Points on a hilly landscape, in no order, each with its height.
From any point a ball takes the steepest step (drop divided by distance) to one of its 2 nearest points. It stops when none of these is lower. Distance is the straight distance between rows; heights are no part of it.
z_771: [113 101 120  98 147 162 103 117 179  92  93 114 106 180  90 101  51  99
 132 136 123 218]  h=54.4
z_13: [124 155 162 144 138 158 152 159 112 140 171 128 173 169 131 115 118  80
 125 107 153 128]  h=37.2
z_900: [112 116 169  84 106 129  63 131 114 119 110 124  97 130 105  68 137 130
 103 151 148 130]  h=24.0
z_415: [ 92 140 118 137 170 121 202 142 121 111 145 118 139 111  81 149 168 112
 135 113 129 160]  h=33.2
z_933: [102  98 147 113 170 155  98 106 170  97 105 117 103 142 116 134  71 115
 135 102 119 168]  h=51.1
z_615: [ 83 184 136 142 137 124 152 146 129 165 141 127 145 122 133 133 142  83
  95 126 125  99]  h=26.4
z_484: [113 149 108 126 172  90 199 153 114 110 155 167 148 114 120 128 161 122
 148 128 169 145]  h=28.3
z_719: [122 122 147 146 142  95 109  73  92 113 120 117 106 128 150 147 114 140
 125 124 154 125]  h=23.1
z_563: [118 128 154 103  85 150  99 148 112 149 132 127  92 140 100  88 201 126
 102 162 140 124]  h=30.4
z_848: [172 149 115 143 152 106 168 128  89 120 164 119 179  93 179 113 184 162
 153 170 139  99]  h=39.7
z_198: [191  50 109  86  83 116 152 178 133 119 144 127 185 125 131 118 138 127
 120 154  91  91]  h=12.1
z_126: [128 102 141 161 130 161 114 109  91 126 136  99 117 153 147 133 183 181
 143 151 119 155]  h=42.9
z_43: [150 145 137 139 122 135 166 172 112 135 170 127 182 135 163 102 141  90
 118 146 144  80]  h=33.0
z_118: [120 128 153 156 119 130  94  98 119 115  72  97  96 112 100 141 142  99
 156 116  90 175]  h=60.8
z_765: [ 80 131 109 111 153 106  83  78 139 132 103 136  99 147  71 134  19 131
 117  99 152 140]  h=36.1
z_274: [136 177 108 148 119  94 145 108 123 161 116 145 144  91 176 120 118 118
 110 133  99  88]  h=17.5
z_613: [101 183 136 152 163 140 106  95  97  76 101 107  89 131 112 110 163 103
 135 116 155 168]  h=63.7
z_160: [205  54  85 126  73 122 165 170 100 129 128 115 164 119 123 141 172 117
 148 144  81  52]  h=18.7
z_954: [155  86 145 107  84 121 118 125 118 105  94 112  85 104 117 110 194 169
 108 148 131  94]  h=36.8
z_956: [ 88 133 128 123 171 138 129 106 137  85  86 152  86 164 111 108  59 111
  93 111 166 139]  h=39.3
z_863: [167 141  77 147 125 100 173 139 153 148 142 177 188  99 190 153  84 113
 121 115  91  85]  h=31.5
z_22: [104 111 144 123 168 160 105  94 120  59  97 130  65 182 118 130  92 145
 116  98 181 135]  h=43.6
z_417: [100 122 174  63 160 162 105 155 168  72 118 165  71 144  84 109 171 172
 125 113 179 164]  h=3.9
z_263: [217  90  76 142  77 123 165 142  83 130 120  95 186 125 180 151 150 112
 139 130  46  33]  h=23.6
z_727: [ 96 187 152 164 128 142 167 116 143 150 187 127 156 183 164 136 115  70
 100  89 161 118]  h=38.6
z_524: [180 154 104 149 126 125 164 134 123 147 143  97 184  94 190 125 179 132
 144 167 101  90]  h=38.1
z_547: [128 124 150 128 142 120 163 146 101 130 145 121 162  99  94 142 157 113
 127 111 100 139]  h=37.0
z_766: [160 102 106 146 105  97 120 120 111 135  89 129 112  68 126 167 179 169
 138 148  85 108]  h=28.6
z_448: [152  83 146 155 115 132 157 128  93 107 141 101 142 125 110 161 142 122
 142 110 102 133]  h=39.9
z_446: [133  85 139  69 139 113 145 189 132 132 178 154 165 128 121 118 108 166
 138 126 141 130]  h=16.6
z_378: [148 176 148 167 146  97 163  59 126 105 155 105 153  85 198 131 149 122
 150 120 136 127]  h=31.9
z_682: [ 82 114 135  63 171 154  95 125 198  50 107 122  63 161 103 116 158 146
 132 127 165 184]  h=17.9
z_537: [121 112 128 113 165 113 155 151 105 126 161 161 147 117 119 140 107 154
 132 132 157 137]  h=22.5
z_708: [ 88  91 144 100 155 131  95 104 139 110 122 110  94 144 109 130 127 159
 139 110 122 181]  h=48.3
z_678: [120 118 118 108 113 123 109 135  98 151  98 155 105 141  62 131  86 149
 103 130 122 112]  h=28.0
z_748: [127  61 142  81 122 136 123 161 135 138 137 141 141 136 108 125  77 180
 122 135 127 122]  h=22.6
z_656: [155 148  97 130 123 108 148 145  84 129 138 130 145 122 138 103 180 152
 140 175 125 133]  h=41.5
z_177: [ 68 177 115 153 159 126 123 101 146 161 146 156 111 146 135 167 111 130
 130 102 156 131]  h=20.2
z_574: [135 185 115 152  92 148 116 108  72 177 160 127 167 147 177 128 125 105
  95 117  83  54]  h=36.4
z_567: [185  75 134 142  88 132 168 161  93 106 115 121 127 111  82 145 174 140
 140 132  92 128]  h=42.7
z_156: [113 162 128 159 115 144  84  91 102 120  92 122 100 142 105 110 130 103
 158 123 141 186]  h=62.4
z_616: [171  98 121 147  73 102 115 135 106 150 106 124 116 110 144 129 125 119
 131 136 130  89]  h=43.3
z_154: [113 110 144 107 102 123  77 130 125 139 106 147  90 128  35 117  99 153
 126 111 146 155]  h=34.5
z_297: [128  89 133 113 112 165  87 118 159 121  75 114  96 153  66  99  60 120
 129 141  90 183]  h=57.0
z_64: [179  92 131  73  96 135 128 210 135 132 159 126 180  98 130  92 145 105
 134 161 109  87]  h=18.6
z_796: [149 147 140 121 140 112 153  90 130 131 170  88 159  99 211 111 139 125
 122 139 110 132]  h=34.2
z_55: [ 74 166 129 112 207 135 166 114 120 112 118 131 144 129 130 125 103 127
 118 126 103 178]  h=66.1
z_969: [192 138 119 114 114 134 161 155  77 106 130 136 129 121 122  63 219 159
 130 175 134 131]  h=43.5
z_525: [ 53 137 139 131 173 122 106  98 135 115 127 116 105 148 108 157 101 122
 132  89 167 130]  h=29.8
z_50: [ 69  97 114  84 152 138  58 100 216  80 103  92  64 174 123 133  81 115
 109 125 141 168]  h=37.9
z_721: [175 141 139  88 102 142 143 207 135 124 134 133 153 105 122  70 167 104
 136 157 159 113]  h=24.9
z_737: [ 90  84 118  65 140 139  66 118 220  65  76 127  45 178  75 127 108 135
 128 125 155 195]  h=29.2
z_527: [160 128 116 159  82  95 117 100 114 160 152 115 142 124 165 111 124  99
 151 137 111 139]  h=45.9
z_494: [172 158  81 149 118 106 169 119 170 169 163 128 194  89 223 173 134 124
 141 129  74  76]  h=34.3
z_610: [143  94 133 149 115 152 116 121  92  98 117 108  87 126 105 141 204 176
 130 145 137 135]  h=40.4
z_999: [ 79 156 113 138 174 165  98 141 194  81  96 116  76 137 114 148 134  97
 136  92 181 176]  h=42.2
z_625: [ 79 197 117 129 203 136 147 112 100 105 117 132 128 135 124 129 160 114
 138 132 147 173]  h=65.0
z_76: [164 138 119 132 104 101 147 101 141 146 156 100 169  85 224 132 138 140
 134 153  79  97]  h=36.2
z_169: [175  53 133  99  95 129 167 174 137  90 101 151 118 126  75 129 140 143
 109 125 107 113]  h=45.8
z_654: [144  98 137 128 101 147  79 110 142 110  63 100  97 127  74 123  99 111
 160 120  88 212]  h=58.9
z_741: [120 144 140 164 100 117 101 109 150 148 151 116 129 118 141 143 117  83
 145 133 142 161]  h=46.3
z_435: [ 81 161 116 149 135 120  85 136 137 187 150 154 124 155 103 157  81 108
 137  93 154 146]  h=3.2
z_217: [136  58 126  86 102 145 115 163 134 166 143 158 135 177  39 116  63 176
 124 132 115 141]  h=28.7
z_480: [109 152 137 126 119 128  96 146  95 177 127 159 138 128  93 123  79 136
 111 120 134 122]  h=20.8
z_694: [198  81 127 129  66 118 121 133 113 120  76 126  86  88 120 115 192 178
 139 163  92  95]  h=33.3
z_165: [130 172 127 182 118 125 148 125 153 165 138 126 148  98 157 150 157  92
 156 141 116 169]  h=43.4
z_995: [125 131 155 130 128 125 100 102 102 137 114 104 110 127 140  91 148 129
 123 128 156 116]  h=16.7
z_251: [108  84 132 128 130 117  82  95 158 152  98 127 106 135  92 145  24 155
 139 109 118 134]  h=29.5
z_909: [152 160 135 132  90 117 148 117 129 138 142 134 152 103 184  97  97  92
  91 136  93  70]  h=11.1
z_624: [132 166 149 182 147  95 142  68 115 109 127 128 126 106 168 165 126 131
 140  81 158 115]  h=28.4
z_213: [135 116 115 179 130 137 148 104 129 148 119 149 131 167 154 157  64 160
 119 111  98 137]  h=18.3
z_44: [122 142 109 143 131  96 132 123 120 160 110 136 136  65 143 157 144 139
 117 143 107  80]  h=23.0
z_147: [ 63 169 134 114 195 153  96 107 147  82 117 105  85 157 109 147 129 112
 142  82 190 156]  h=36.3
z_576: [118  98 127 143 124 127 108  99 141 169 122 138 143 139 138 170  39 151
 136 105  95 128]  h=23.8
z_939: [155 135  98 108 100 101 138 159 118 148 140 132 190 109 160 115 109  99
 102 131  83  39]  h=18.2
z_276: [119 173 137 151 116 162 139 132 107 182 162 107 158 131 156 149 151 100
 119 116 118  87]  h=32.2
z_839: [146  90 134  77  83 138  82 164 141 149 119 155 109 140   5 119  78 160
 133 105 128 142]  h=34.6
z_800: [169 167 117 181 118 123 170 148 148 133 128 108 149  90 159 137 200 114
 156 176 123 142]  h=40.6
z_250: [ 81 203 147 141 139 124 156 126 161 175 180 127 157 138 174 137 145  64
 108 107 162  87]  h=33.4
z_221: [ 97 164 143 169 166 138 142 134 201 108 109 140  99 121 140 162 152  95
 142 110 174 142]  h=48.0
z_120: [142 175  74 152 128 104 167 125 106 178 150 203 169 130 173 156  66 131
 117 105  99  77]  h=28.1
z_857: [ 99 148 149  97 140 157 105 160 140 134 149 116  98 143 126  92 197 152
 124 161 160 171]  h=25.6
z_414: [ 82 131 116 100 155  98 119 107 114 130 106 162 105 150  94 107  55 142
  94 123 141 129]  h=34.4
z_256: [134 138  89 162 141 111 157 116  92 165 141 175 148 126 159 160 100 167
 128 127 111 116]  h=23.9
z_447: [177  86 121 109  74  98 120 147 115 128 140 121 128 114 141  99 174 143
 130 169 143  74]  h=40.3
z_734: [112 137 131 180 165 143 152 118 179 105 126 123 107 129 177 171 106 121
 137 100 140 154]  h=51.5
z_379: [ 86 109 158 140 154 176  85 112 128 116 139 102 112 156 142 151 139 167
 142 120 138 162]  h=45.7
z_341: [152 131 139 123 103 140 171 169 114 127 142 120 157 120 126  74 169  77
 102 168 139 111]  h=29.6
z_319: [137 110 110 126 111 118 157 126  95 146 167 105 187 119 167 140 110 135
 101 128  84  66]  h=23.2
z_110: [107 119 153  76 141 153  82 151 162 119 139 160  84 141 103 100 153 158
 141 140 201 158]  h=16.4

Two balls start at each pair of points below. Name the first point that both come to, or write -.
z_165 and z_13 -> -
z_118 and z_221 -> -
z_527 and z_126 -> z_954

Call two points neighbours if one is among the 2 nearest of the other. Go from one point of each pair to the other, from neighbour to neighbour, staying as low as possible. Name the highest point that can't be avoided.
z_995 and z_414 -> z_76
z_446 and z_435 -> z_839
z_414 and z_213 -> z_765
z_995 and z_417 -> z_563

Where does a ball stop that starts at each point below?
z_741 -> z_995
z_613 -> z_909
z_379 -> z_909
